Each scene shows the same named points in several views. A view is turned or mirrored, shifted and resized as a whole, has a little noise and may leave points out.
In the rows, zero is written as 100.

Scene 1
View 1
Seke: 127 100 112 103 88 97 97 83 80 94 93 116 104 82 116 101 111 98 82 86 78 103 104 75 87 89 123 123 110 87
lir: 96 101 105 118 119 102 52 99 115 97 97 118 106 111 59 142 128 93 96 122 128 103 93 76 97 79 105 132 98 104
suge: 107 116 129 108 84 110 80 115 97 79 117 118 100 110 81 121 119 101 126 88 86 112 101 114 98 101 106 103 110 88
vifa: 124 115 112 128 107 108 80 101 92 109 84 129 96 98 84 114 140 100 94 117 90 119 103 83 74 63 118 121 99 106
sogi: 108 124 131 119 86 106 91 97 111 78 118 132 116 105 88 145 124 102 117 88 89 82 101 102 88 102 107 113 132 85
vufit: 100 101 121 110 107 108 86 99 104 90 117 127 102 106 70 129 125 103 114 97 104 102 89 96 97 96 102 118 107 100
lup: 120 88 117 99 97 113 96 110 98 116 106 119 84 92 78 79 129 110 107 85 85 135 94 95 92 91 108 108 88 98
feda: 112 95 119 92 84 91 104 72 72 69 113 115 115 82 121 123 93 96 91 72 83 79 96 85 104 110 117 124 123 81
Tur: 101 94 113 98 95 100 65 102 111 90 108 110 105 100 79 117 109 94 101 92 110 104 99 85 106 102 107 119 103 87
sar: 117 89 111 98 95 96 96 78 90 93 103 117 109 83 105 111 108 98 84 82 92 93 96 74 96 98 115 127 112 87
gaven: 129 90 116 105 94 109 115 89 105 120 104 130 97 79 95 89 132 111 92 77 81 108 95 79 81 93 113 116 108 92
vora: 123 122 114 133 104 110 81 100 102 106 89 132 102 100 83 122 141 101 96 114 89 110 103 85 73 68 117 120 110 101
Mup: 116 94 107 109 108 99 83 84 89 98 93 120 102 91 90 114 120 97 85 104 99 106 95 73 92 79 116 131 100 100
tuno: 98 92 124 91 95 100 92 92 88 74 125 115 104 101 87 125 104 100 118 78 99 97 89 102 112 112 102 117 108 93
geku: 113 102 115 99 84 99 78 98 94 85 104 109 105 95 98 111 105 93 98 86 92 105 104 88 101 99 114 116 109 83
veg: 124 75 103 101 113 97 107 69 79 112 91 123 99 74 103 96 120 102 70 94 94 105 89 61 88 81 119 137 97 104
gup: 128 92 107 97 83 100 82 100 93 105 90 106 94 81 102 81 111 96 84 83 83 122 109 76 93 91 120 115 95 83
toze: 109 102 108 96 79 93 50 105 106 82 97 95 110 96 95 114 97 84 89 91 104 105 111 80 106 100 116 119 106 76
paber: 114 95 118 98 89 107 84 109 103 100 107 113 94 95 84 97 118 102 106 84 89 118 101 92 97 99 109 109 98 89
foser: 105 111 124 112 103 101 95 81 70 69 112 128 110 103 97 143 114 99 109 98 90 88 93 99 97 90 111 125 118 100
Pobir: 111 82 108 92 106 96 83 86 68 88 100 108 94 92 96 103 104 94 92 96 97 116 92 82 107 87 115 128 85 102
zomus: 112 132 135 115 77 106 87 106 79 62 113 122 107 108 101 135 114 95 124 91 73 100 108 118 92 97 114 103 123 85
kili: 128 110 122 113 92 110 104 98 82 101 100 127 95 92 98 100 129 105 103 91 72 118 102 96 81 82 116 111 106 96
kete: 122 102 117 108 93 110 90 106 101 108 100 121 94 93 85 96 128 104 102 91 85 121 102 92 87 87 113 110 100 92
View 2
geku: 69 102 99 97 99 103 112 99 106 82 101 105 101 94 102 120 104 107 106 107 103 108 106 73 70 110 95 111 93 97
Mup: 69 103 97 121 88 111 93 101 80 100 100 94 116 78 81 108 111 91 99 101 108 112 98 103 75 91 98 103 116 113
sogi: 119 112 130 105 97 103 133 70 130 69 74 93 116 100 89 113 97 109 96 102 87 136 101 85 78 117 116 110 77 94
foser: 104 119 114 122 93 95 110 75 116 75 109 102 122 104 95 116 112 115 90 105 80 122 87 118 71 92 109 113 82 102
toze: 50 92 98 97 97 121 122 95 103 98 110 112 87 91 106 135 97 98 111 107 113 112 117 62 56 122 87 89 83 100
gaven: 75 106 103 88 92 90 89 122 86 73 63 71 118 69 84 88 111 95 107 102 105 107 96 76 100 101 105 140 134 105
tuno: 87 110 114 96 109 81 124 94 122 67 112 97 111 101 104 124 114 113 117 106 75 103 108 82 81 80 91 109 70 107
Pobir: 53 102 82 114 98 95 92 113 84 91 126 106 109 88 97 118 117 104 107 105 99 91 103 98 72 72 85 111 106 113
sar: 64 106 106 89 91 92 91 100 97 78 102 84 107 85 106 109 115 100 107 104 97 114 88 88 78 108 100 122 105 108
gup: 45 94 79 90 96 104 92 127 83 87 92 100 97 77 97 108 102 101 107 108 120 97 106 65 76 111 94 128 127 94
lup: 75 97 84 104 109 93 109 142 89 76 70 97 118 78 72 96 102 104 111 106 106 80 124 57 100 73 93 134 126 96
vora: 101 107 102 138 87 126 110 95 88 98 62 101 125 79 59 96 93 95 81 99 117 125 105 97 77 105 114 110 124 91
zomus: 113 116 105 113 103 101 129 84 135 61 91 124 111 118 100 115 95 136 85 108 90 118 98 87 65 116 116 131 80 72
kete: 82 101 93 107 100 104 111 121 94 80 70 98 114 81 77 99 98 103 101 105 108 101 113 67 88 95 100 126 120 90
suge: 108 105 104 112 113 100 139 101 125 66 81 116 113 105 86 115 92 123 102 107 92 102 121 66 80 93 103 120 81 82
feda: 64 116 113 78 89 81 89 83 114 66 127 86 101 97 130 120 124 113 107 107 82 121 71 103 68 119 101 126 83 108
vufit: 104 105 118 120 103 100 130 94 109 81 84 93 123 90 73 111 105 97 108 101 88 111 118 85 89 74 99 98 88 109
Tur: 72 96 109 104 102 107 127 98 103 93 98 98 105 87 89 125 103 91 117 103 101 107 122 68 77 91 88 88 85 111
veg: 50 108 95 105 81 94 65 114 65 96 103 72 119 64 90 95 127 84 105 100 107 108 82 112 84 86 95 120 137 125
lir: 89 95 114 148 94 133 133 82 87 120 90 100 122 80 56 124 98 72 105 95 107 119 129 96 75 75 90 57 89 120
vifa: 94 103 91 142 86 125 103 105 77 101 69 107 126 80 56 95 93 98 80 101 121 114 107 98 77 94 110 115 133 90
Seke: 58 107 92 93 86 99 81 105 90 81 101 93 104 83 106 104 111 107 95 106 108 115 82 93 69 120 104 133 120 97
paber: 73 98 95 98 106 99 117 121 101 76 83 101 107 87 86 109 100 105 111 107 102 96 120 60 85 93 92 121 106 96
View 3
sogi: 158 124 82 92 90 121 75 102 69 73 109 79 152 103 86 143 96 82 93 98 88 107 80 124 72 100 113 115 80 90
lup: 121 107 84 101 110 126 141 86 86 99 97 97 78 112 121 105 108 126 114 74 111 90 115 100 114 118 111 111 78 135
kili: 145 100 91 106 103 121 117 93 56 94 94 100 101 112 134 107 102 94 117 84 109 94 105 123 88 91 109 118 72 128
Mup: 135 81 114 132 139 94 112 97 85 86 103 109 115 109 105 96 109 93 107 89 100 115 90 111 80 99 97 95 85 123
vifa: 158 75 127 124 105 97 116 120 66 99 104 104 112 124 137 107 94 109 111 82 95 118 97 102 82 108 102 113 70 128
sar: 125 107 86 126 146 104 112 82 79 80 99 101 119 92 88 99 117 76 106 95 114 92 86 120 73 83 99 103 90 116
zomus: 155 111 75 89 75 140 74 98 65 74 94 84 125 92 112 128 95 60 113 114 72 112 95 126 85 79 122 120 69 86
kete: 138 106 91 107 106 120 125 101 76 97 98 95 99 108 116 112 103 107 112 83 104 95 103 98 95 106 109 117 74 125
tuno: 118 113 65 94 115 131 87 64 101 66 105 90 118 88 77 116 114 85 103 101 84 110 93 132 100 97 112 92 92 96
Seke: 134 99 90 129 137 109 120 90 64 89 91 104 107 93 110 93 112 63 118 98 116 89 92 114 70 70 101 116 81 121
vora: 164 84 126 120 98 98 108 125 60 96 105 97 124 125 128 116 91 105 104 84 93 117 92 104 74 110 104 118 69 122
feda: 125 115 64 117 144 117 89 64 73 66 96 98 126 78 79 102 119 43 110 110 109 91 85 143 65 58 104 102 92 101
veg: 126 80 107 143 166 84 130 78 73 89 102 119 104 111 110 81 120 94 109 77 131 94 94 127 72 87 87 94 93 144
Pobir: 112 78 97 129 141 111 115 72 102 81 97 111 90 93 106 83 118 85 118 100 91 117 102 115 98 88 102 89 88 118
foser: 148 92 90 106 109 112 70 79 75 65 106 99 135 104 103 114 105 72 105 102 82 124 90 152 77 83 106 96 84 96
Tur: 124 109 93 111 119 114 111 98 107 82 107 88 117 96 76 117 107 107 98 96 89 110 88 88 97 119 110 100 86 107
toze: 120 106 94 129 130 118 114 111 111 86 93 88 113 72 71 105 107 67 109 122 79 108 82 66 85 92 110 111 80 96
vufit: 138 104 93 99 105 114 91 88 95 76 114 91 130 112 89 124 103 114 97 85 84 119 93 122 98 121 109 94 86 106
suge: 140 116 74 86 81 142 92 93 85 80 99 82 112 97 102 129 99 94 109 100 74 112 99 108 107 108 122 113 73 94
gaven: 136 116 85 114 132 108 135 87 58 97 102 99 107 114 111 110 109 109 107 69 138 73 100 117 80 101 101 118 83 140
gup: 121 103 90 126 136 118 143 100 82 100 89 101 85 88 108 91 114 83 121 97 113 84 100 81 90 87 106 120 78 128
geku: 126 107 83 116 121 120 110 93 90 84 95 93 112 84 89 109 109 74 112 108 91 100 91 97 86 88 110 111 82 103
View 4
lup: 78 109 74 128 129 72 106 100 114 119 60 112 92 128 98 87 126 99 128 86 96 94 83 125 109 127 126 108 87 136
zomus: 112 124 52 90 141 102 101 90 71 81 129 65 61 158 119 99 90 80 90 148 74 93 69 46 129 132 109 73 86 136
lir: 81 131 89 88 130 104 115 80 116 98 116 143 122 93 124 74 84 65 110 76 85 104 143 51 96 92 59 83 144 135
foser: 71 111 45 62 140 108 117 80 100 86 136 81 83 144 137 79 85 96 103 125 80 104 82 41 116 92 110 76 102 120
suge: 109 128 56 113 131 89 97 85 84 91 102 84 81 139 106 100 94 87 92 126 90 83 82 67 134 136 101 96 101 142
gup: 86 128 91 108 111 85 106 125 114 112 76 96 78 120 131 90 119 101 125 101 69 130 91 137 108 107 111 78 55 117
feda: 68 116 38 66 112 104 122 101 111 93 120 51 74 136 164 88 84 133 101 126 70 132 67 88 137 80 122 78 65 102
toze: 110 162 87 96 94 103 105 116 103 94 104 91 89 101 145 98 85 95 92 116 68 121 116 103 127 106 59 73 79 116
paber: 91 126 71 119 118 86 104 102 104 107 80 97 88 120 114 94 107 100 109 100 87 104 91 106 122 120 109 97 85 133
Pobir: 56 132 72 72 112 90 111 101 123 106 96 106 88 131 141 66 116 108 120 109 89 99 87 114 102 84 87 88 86 90
kili: 84 99 71 101 144 86 110 103 102 105 92 93 74 147 110 87 117 85 128 105 74 113 74 90 99 122 142 77 72 137
geku: 95 134 69 96 112 98 106 107 102 97 103 84 82 120 138 93 92 101 102 115 74 115 94 95 126 107 93 79 78 120
vifa: 82 102 98 92 154 88 111 99 107 106 101 132 86 132 107 75 116 51 138 87 69 119 106 71 70 114 116 64 96 140
veg: 39 94 76 71 125 93 131 110 142 117 91 109 97 118 147 65 113 112 145 77 70 145 94 115 86 68 134 78 72 106
sogi: 107 110 47 99 139 109 116 82 85 86 129 70 88 126 124 105 65 88 88 115 70 120 96 30 137 121 119 80 105 157
Mup: 69 115 84 86 126 96 118 103 121 107 98 114 95 117 134 76 103 88 127 87 74 125 107 94 93 90 103 77 90 121
kete: 90 111 78 117 132 83 108 103 106 110 80 105 88 127 106 90 110 86 121 96 80 113 91 100 107 123 123 89 83 141
tuno: 77 127 34 91 113 98 110 83 103 93 110 73 94 125 136 90 84 124 88 121 96 90 82 76 147 100 98 108 108 118
gaven: 72 85 66 116 134 87 124 109 119 118 75 92 90 118 120 93 107 109 134 78 72 140 86 108 111 107 161 91 72 146
vora: 90 99 94 94 157 97 114 96 102 101 109 124 89 126 110 83 101 50 131 87 65 125 109 56 79 115 119 64 99 153
vufit: 80 114 54 99 134 98 114 77 105 98 108 103 105 119 117 84 86 94 104 95 94 95 102 56 123 108 100 103 126 142
Seke: 77 112 77 84 123 96 117 119 112 104 101 80 73 131 145 86 103 102 124 110 61 142 82 107 105 94 128 65 54 114
View 5
vora: 89 81 97 105 111 114 104 104 81 108 84 121 108 82 104 88 62 83 86 93 79 111 101 95 117 78 112 82 94 96
Tur: 84 87 105 102 114 105 91 103 106 107 99 106 97 88 105 91 102 105 94 89 87 96 96 87 101 110 112 107 110 98
suge: 114 84 91 99 109 117 80 117 104 112 100 101 122 75 92 99 94 103 101 95 89 107 94 101 109 104 115 114 95 92
zomus: 132 88 91 98 98 127 81 126 114 121 91 99 118 61 85 90 89 83 96 102 88 111 88 109 108 101 102 113 102 93
lir: 60 79 121 120 119 100 95 113 100 105 99 115 91 87 97 84 91 94 73 76 96 110 106 87 117 97 109 78 105 110
vifa: 90 87 94 112 117 116 109 98 77 100 82 121 103 83 106 83 67 86 90 95 77 112 105 92 121 80 116 80 91 95
kili: 111 95 82 93 116 124 107 98 87 101 86 115 113 79 109 89 75 96 107 107 70 105 99 94 110 90 111 98 91 80
toze: 94 88 106 112 102 104 89 86 108 115 84 98 85 90 107 84 99 94 96 94 88 89 86 89 92 114 113 118 120 105
geku: 102 94 97 99 109 114 95 96 106 109 88 104 96 83 106 86 95 97 101 100 81 94 90 91 98 108 108 112 112 92
Seke: 104 102 89 91 111 123 112 88 99 105 77 113 90 81 118 80 82 89 106 111 65 93 91 88 96 99 98 103 111 82
Pobir: 95 109 97 110 128 122 111 91 105 91 91 105 84 80 110 72 109 103 103 105 74 104 101 84 111 110 105 95 110 86
sogi: 103 77 99 80 98 117 86 132 112 124 97 115 118 72 95 101 76 87 90 93 84 101 88 101 99 96 95 105 104 93
paber: 98 91 91 97 117 112 94 93 95 101 96 106 109 89 109 95 93 111 107 97 78 97 97 89 104 106 118 111 99 86
lup: 95 95 81 97 130 113 102 87 81 89 99 110 114 91 113 96 90 122 114 98 73 101 105 87 112 99 128 104 87 78
kete: 98 89 87 97 118 114 101 94 86 100 92 113 111 88 110 95 80 106 105 99 77 99 99 90 108 94 119 103 94 86
Mup: 83 96 101 104 120 117 113 97 97 99 87 116 87 84 112 77 86 93 93 98 75 102 101 85 110 96 103 86 109 90
veg: 78 108 94 89 129 121 131 86 95 89 83 123 81 87 127 74 86 99 103 107 59 95 104 79 104 95 93 82 111 75
vufit: 85 85 103 94 119 112 93 123 107 105 107 112 110 78 98 95 94 106 91 87 85 108 102 92 111 101 105 95 99 91
feda: 111 104 95 76 105 128 107 110 128 113 86 107 89 70 112 80 99 90 104 112 69 88 84 92 87 114 79 111 126 79
tuno: 101 95 99 88 117 118 91 120 123 106 107 103 106 73 98 93 112 110 101 96 82 100 94 92 101 117 98 110 109 84
sar: 91 100 96 85 114 118 110 97 109 105 87 113 89 83 117 83 91 96 102 105 69 89 93 86 95 104 92 101 116 82
View 6
zomus: 137 84 145 85 106 96 106 90 88 74 112 111 98 103 118 101 99 99 122 102 117 108 125 99 110 91 121 106 115 87
lup: 105 97 101 102 84 83 118 101 93 120 151 78 102 97 121 118 119 94 96 96 121 90 96 112 111 80 91 98 91 83
Pobir: 101 102 127 91 97 97 110 94 108 121 123 87 85 94 119 75 124 103 93 106 123 98 79 111 113 99 93 108 97 102
Tur: 104 89 126 96 105 83 121 107 90 114 115 107 100 109 104 98 118 89 98 106 117 114 87 107 90 96 95 115 96 100
gaven: 104 100 106 94 73 98 121 111 93 124 133 93 89 89 132 119 95 85 99 110 101 95 95 122 119 72 86 102 102 79
feda: 116 111 138 73 87 109 105 103 101 98 95 111 72 89 135 77 97 88 116 110 88 124 92 108 117 98 100 116 106 102
Mup: 99 88 131 95 98 100 119 102 100 129 119 101 87 96 114 88 105 100 87 121 123 93 83 123 112 86 89 110 111 92
vufit: 115 107 132 106 104 84 128 100 93 104 127 113 108 109 105 109 107 88 102 118 125 101 104 117 97 94 98 118 109 99
sogi: 128 93 142 93 103 91 123 105 82 88 109 129 103 107 111 114 87 85 116 119 109 114 120 113 100 86 109 117 119 90
toze: 103 62 129 82 108 90 109 107 87 116 100 107 90 108 105 85 123 96 98 99 108 124 82 99 91 97 100 112 93 94
vifa: 109 68 130 101 102 97 121 97 93 127 132 97 98 98 110 108 98 108 85 124 136 77 102 126 116 74 97 101 120 74
geku: 111 84 128 85 98 93 109 103 92 108 112 103 89 101 116 93 114 95 105 101 109 114 93 105 104 93 101 110 99 93
veg: 90 105 121 91 80 109 119 107 108 142 123 90 74 82 129 84 101 96 84 124 110 89 72 130 127 83 77 108 107 90
tuno: 117 121 133 93 98 88 116 97 97 93 117 109 98 103 116 94 114 86 115 103 112 118 100 105 98 103 102 118 99 110
vora: 111 65 134 101 104 96 124 102 87 122 127 106 100 100 108 112 91 103 89 127 132 82 106 126 114 73 98 104 124 72
sar: 103 100 125 85 86 103 114 108 98 118 109 104 81 92 126 88 102 89 101 113 100 110 84 115 113 89 91 112 103 95
kete: 111 82 115 97 90 89 117 102 88 115 134 91 98 99 118 113 108 95 98 103 118 95 100 112 109 78 96 101 102 79
gup: 99 72 108 83 84 98 106 106 92 126 123 83 83 93 125 97 116 98 95 96 105 102 81 108 113 83 92 97 93 81
lir: 99 80 142 111 122 82 135 103 93 129 119 120 109 115 83 94 112 97 81 132 142 96 87 125 86 92 91 122 113 100
paber: 110 90 113 94 91 86 116 102 89 111 130 92 98 101 116 109 116 92 102 97 114 105 95 106 101 87 97 104 92 88
kili: 117 88 121 92 87 98 113 97 93 107 133 89 92 92 129 110 98 99 103 108 119 89 108 115 123 77 101 98 111 77
foser: 123 109 151 92 105 101 116 92 101 94 110 116 90 99 118 87 95 96 110 123 120 102 109 116 114 97 107 116 121 100

Which points are out of place in each view (at most two, in the order of its rows)? Write none if all are in place.
view 1 | none
view 2 | sar
view 3 | Tur
view 4 | feda, Mup
view 5 | zomus
view 6 | none

Scene 2
View 1
duni: 94 100 113 72 61 105 78 73 110 83 107 101 110 77 104 98 55 82 93 92 94 88 98 104 98 100 92 102 79 74
gaboz: 88 101 102 93 77 115 103 90 111 72 95 96 112 83 80 85 61 96 91 92 69 75 96 84 90 91 88 125 105 96
Guk: 101 109 96 120 86 96 36 84 164 78 133 106 108 69 120 62 48 83 104 58 81 101 78 110 141 94 103 103 116 82
Mul: 117 81 109 85 53 104 72 96 99 90 100 112 85 85 75 101 70 93 89 93 76 94 86 100 95 94 94 134 134 70
pozuf: 88 97 102 98 89 106 84 92 85 87 86 98 121 99 78 85 54 95 87 92 43 103 94 74 125 88 92 127 131 86
Retop: 108 101 101 100 82 98 49 85 150 91 119 99 95 78 122 81 66 89 102 67 106 112 85 123 108 90 96 111 119 59
gukuv: 85 125 105 90 89 108 76 68 153 79 121 95 123 66 118 83 54 91 98 76 115 88 94 103 109 96 84 94 76 89
zimok: 90 101 97 102 71 115 91 90 137 64 110 96 108 74 91 72 56 89 97 81 69 67 92 92 92 94 97 119 97 98
gizaf: 90 102 94 110 105 100 63 89 127 89 100 87 113 94 111 70 57 92 97 70 64 117 89 102 121 80 97 118 133 69
gobu: 103 101 100 120 89 88 28 88 122 92 117 113 114 88 106 69 44 82 98 69 53 121 77 96 171 94 106 112 145 76
zoluz: 103 123 107 97 86 97 49 73 153 89 125 107 111 67 114 86 57 93 97 71 116 108 83 107 135 100 86 102 107 79
mame: 97 95 106 80 84 107 82 89 88 98 86 94 105 98 90 100 69 98 87 92 80 112 96 95 98 87 87 125 125 63
vumem: 113 96 106 94 61 100 59 89 130 87 115 112 89 74 97 90 64 90 95 79 95 94 83 111 105 97 96 120 118 74
govin: 83 103 98 101 90 103 63 79 129 79 112 88 122 85 123 68 45 78 102 73 65 101 96 105 124 87 102 95 96 74
zemur: 90 129 104 97 82 104 64 67 171 72 131 103 117 55 117 76 49 88 101 70 121 82 88 104 124 103 88 90 74 96
lese: 82 100 103 91 81 109 89 85 94 79 95 98 122 90 85 83 50 88 90 93 54 89 96 79 117 93 94 114 106 91
daf: 71 93 92 110 117 103 76 93 78 91 79 78 132 118 102 68 46 89 93 82 17 126 100 81 133 74 102 119 139 69
View 2
lese: 84 100 65 144 109 91 74 114 124 71 72 84 97 124 109 104 83 112 92 94 125 82 130 92 114 88 116 95 130 85
pozuf: 83 105 64 144 101 93 76 129 127 76 58 88 77 127 93 102 77 116 100 83 141 85 133 86 134 89 109 89 133 93
Guk: 135 152 64 139 108 52 110 67 122 98 81 65 82 89 129 90 78 132 105 124 159 76 98 114 81 100 125 68 95 94
gobu: 114 157 67 141 99 52 97 94 147 98 55 57 56 111 96 99 68 119 106 95 176 69 103 101 103 110 113 64 104 110
zimok: 102 95 56 150 109 81 93 97 101 74 93 92 100 107 136 93 93 133 103 122 118 89 131 113 103 91 123 86 117 64
mame: 89 107 69 132 104 116 95 124 127 100 73 99 93 122 84 120 80 114 114 87 135 93 126 92 129 94 84 98 125 110
Mul: 92 100 68 143 98 100 96 117 115 104 92 103 85 134 100 116 88 120 128 106 129 95 140 125 124 131 80 86 109 96
vumem: 114 118 68 137 104 89 107 89 114 110 98 91 97 114 117 109 88 120 121 120 135 93 121 127 101 122 99 85 97 99
zemur: 134 133 66 131 118 78 98 53 101 99 104 77 128 94 151 84 90 104 86 136 133 90 98 118 75 88 154 98 96 94
zoluz: 133 146 71 127 109 83 104 64 114 117 92 79 109 102 121 91 80 105 99 122 154 91 98 115 90 99 130 93 92 116
govin: 111 125 61 138 118 77 103 88 133 82 72 70 102 92 121 111 87 126 94 109 134 69 105 94 82 75 117 85 117 93
Retop: 133 137 65 129 109 91 128 78 119 119 93 87 101 90 113 110 85 132 122 121 147 90 102 114 89 100 98 83 96 109
gizaf: 114 129 62 136 106 84 112 103 129 93 65 81 79 93 100 103 77 138 109 99 155 81 112 85 111 77 104 79 120 100
gukuv: 125 123 67 129 120 95 99 67 106 99 100 84 135 94 137 91 91 107 87 128 128 92 103 106 82 76 141 103 107 95
View 3
gaboz: 97 97 103 87 125 99 76 110 119 94 117 148 92 107 109 81 89 77 141 127 115 92 79 99 110 113 70 107 95 99
duni: 93 116 115 94 114 119 119 95 124 100 125 138 93 91 119 69 99 77 119 120 127 102 83 106 111 99 83 83 119 88
Mul: 80 89 124 99 112 112 115 106 106 86 108 139 79 107 87 80 89 55 127 106 123 119 83 93 86 103 68 92 104 117
pozuf: 90 98 94 76 112 88 71 101 107 126 113 149 106 122 79 102 84 69 125 121 108 116 81 75 116 102 64 94 96 114
Retop: 85 96 132 102 100 107 117 101 130 95 119 126 82 65 103 102 98 73 80 107 124 108 101 79 64 99 108 80 94 98
govin: 99 95 103 87 101 93 91 96 132 125 128 134 97 82 114 100 96 78 81 120 122 94 94 83 111 99 105 78 94 87
gizaf: 92 94 107 89 99 91 79 108 117 122 115 137 94 88 91 119 92 70 86 112 113 112 95 67 89 102 95 87 83 108
lese: 96 101 96 76 116 94 79 100 116 118 119 147 105 113 99 88 86 73 127 127 115 101 80 90 124 104 71 91 101 100
mame: 87 118 105 97 102 110 95 114 91 114 106 139 98 112 86 97 94 62 123 109 112 132 82 77 100 100 65 97 104 118
Guk: 88 73 127 78 110 83 101 81 158 107 128 133 91 66 93 111 88 78 68 117 126 89 106 76 75 96 118 69 87 92
daf: 97 99 77 79 89 82 54 112 93 158 110 144 112 119 84 126 88 62 92 115 103 124 83 59 128 101 78 87 83 118
zoluz: 87 114 132 84 112 99 114 82 152 96 125 133 100 60 95 102 96 95 91 118 123 102 107 79 65 91 106 74 107 87
View 4
lese: 82 99 92 79 84 110 94 100 80 79 103 119 89 126 93 125 119 143 90 118 71 119 88 75 90 87 55 132 98 106
pozuf: 90 98 87 91 89 105 81 99 77 73 102 127 86 131 89 130 106 129 88 118 61 122 99 75 107 76 32 128 103 100
Mul: 97 99 65 70 95 63 97 71 90 72 131 112 95 126 122 101 109 138 90 119 54 123 90 57 106 87 99 127 92 92
zemur: 88 104 133 99 77 97 117 97 65 110 54 86 77 91 135 116 105 142 113 121 102 117 77 83 42 107 107 81 75 105
vumem: 98 99 85 83 89 67 106 75 79 89 102 101 89 110 137 97 99 134 104 123 72 124 93 69 83 95 107 103 85 95
zimok: 86 94 82 77 74 109 116 83 70 100 96 95 80 122 120 126 125 143 93 112 70 108 80 79 61 97 90 131 87 117
gukuv: 97 105 136 93 86 105 111 104 70 108 64 98 92 96 125 118 104 137 102 120 96 117 73 85 55 109 108 94 81 109
daf: 96 92 75 90 85 125 77 104 61 82 102 135 99 143 92 127 83 102 83 124 52 124 119 100 116 77 3 128 114 105
mame: 109 99 88 81 105 86 81 94 84 74 121 134 110 127 102 111 96 120 80 121 55 128 92 71 119 90 73 127 101 94
govin: 83 99 102 86 76 115 106 101 56 101 85 108 95 116 121 105 90 122 107 132 84 119 102 99 71 98 62 100 99 108
gaboz: 92 97 90 75 85 107 101 90 83 89 106 111 90 126 101 134 131 143 80 110 64 112 74 69 82 93 84 141 89 113
gobu: 88 96 71 110 73 70 88 81 61 81 77 102 65 116 129 102 73 119 116 132 71 131 133 84 96 71 27 82 93 85
Retop: 111 97 96 92 88 76 108 80 63 101 88 98 99 105 151 93 75 110 104 128 72 123 101 88 81 103 108 88 85 97
duni: 79 108 114 67 92 97 108 103 84 88 107 116 105 109 108 98 111 147 104 129 88 122 75 70 78 105 106 111 96 102

Which points are out of place in each view (at most two, in the order of its rows)? Write none if all are in place.
view 1 | mame
view 2 | none
view 3 | Mul
view 4 | pozuf
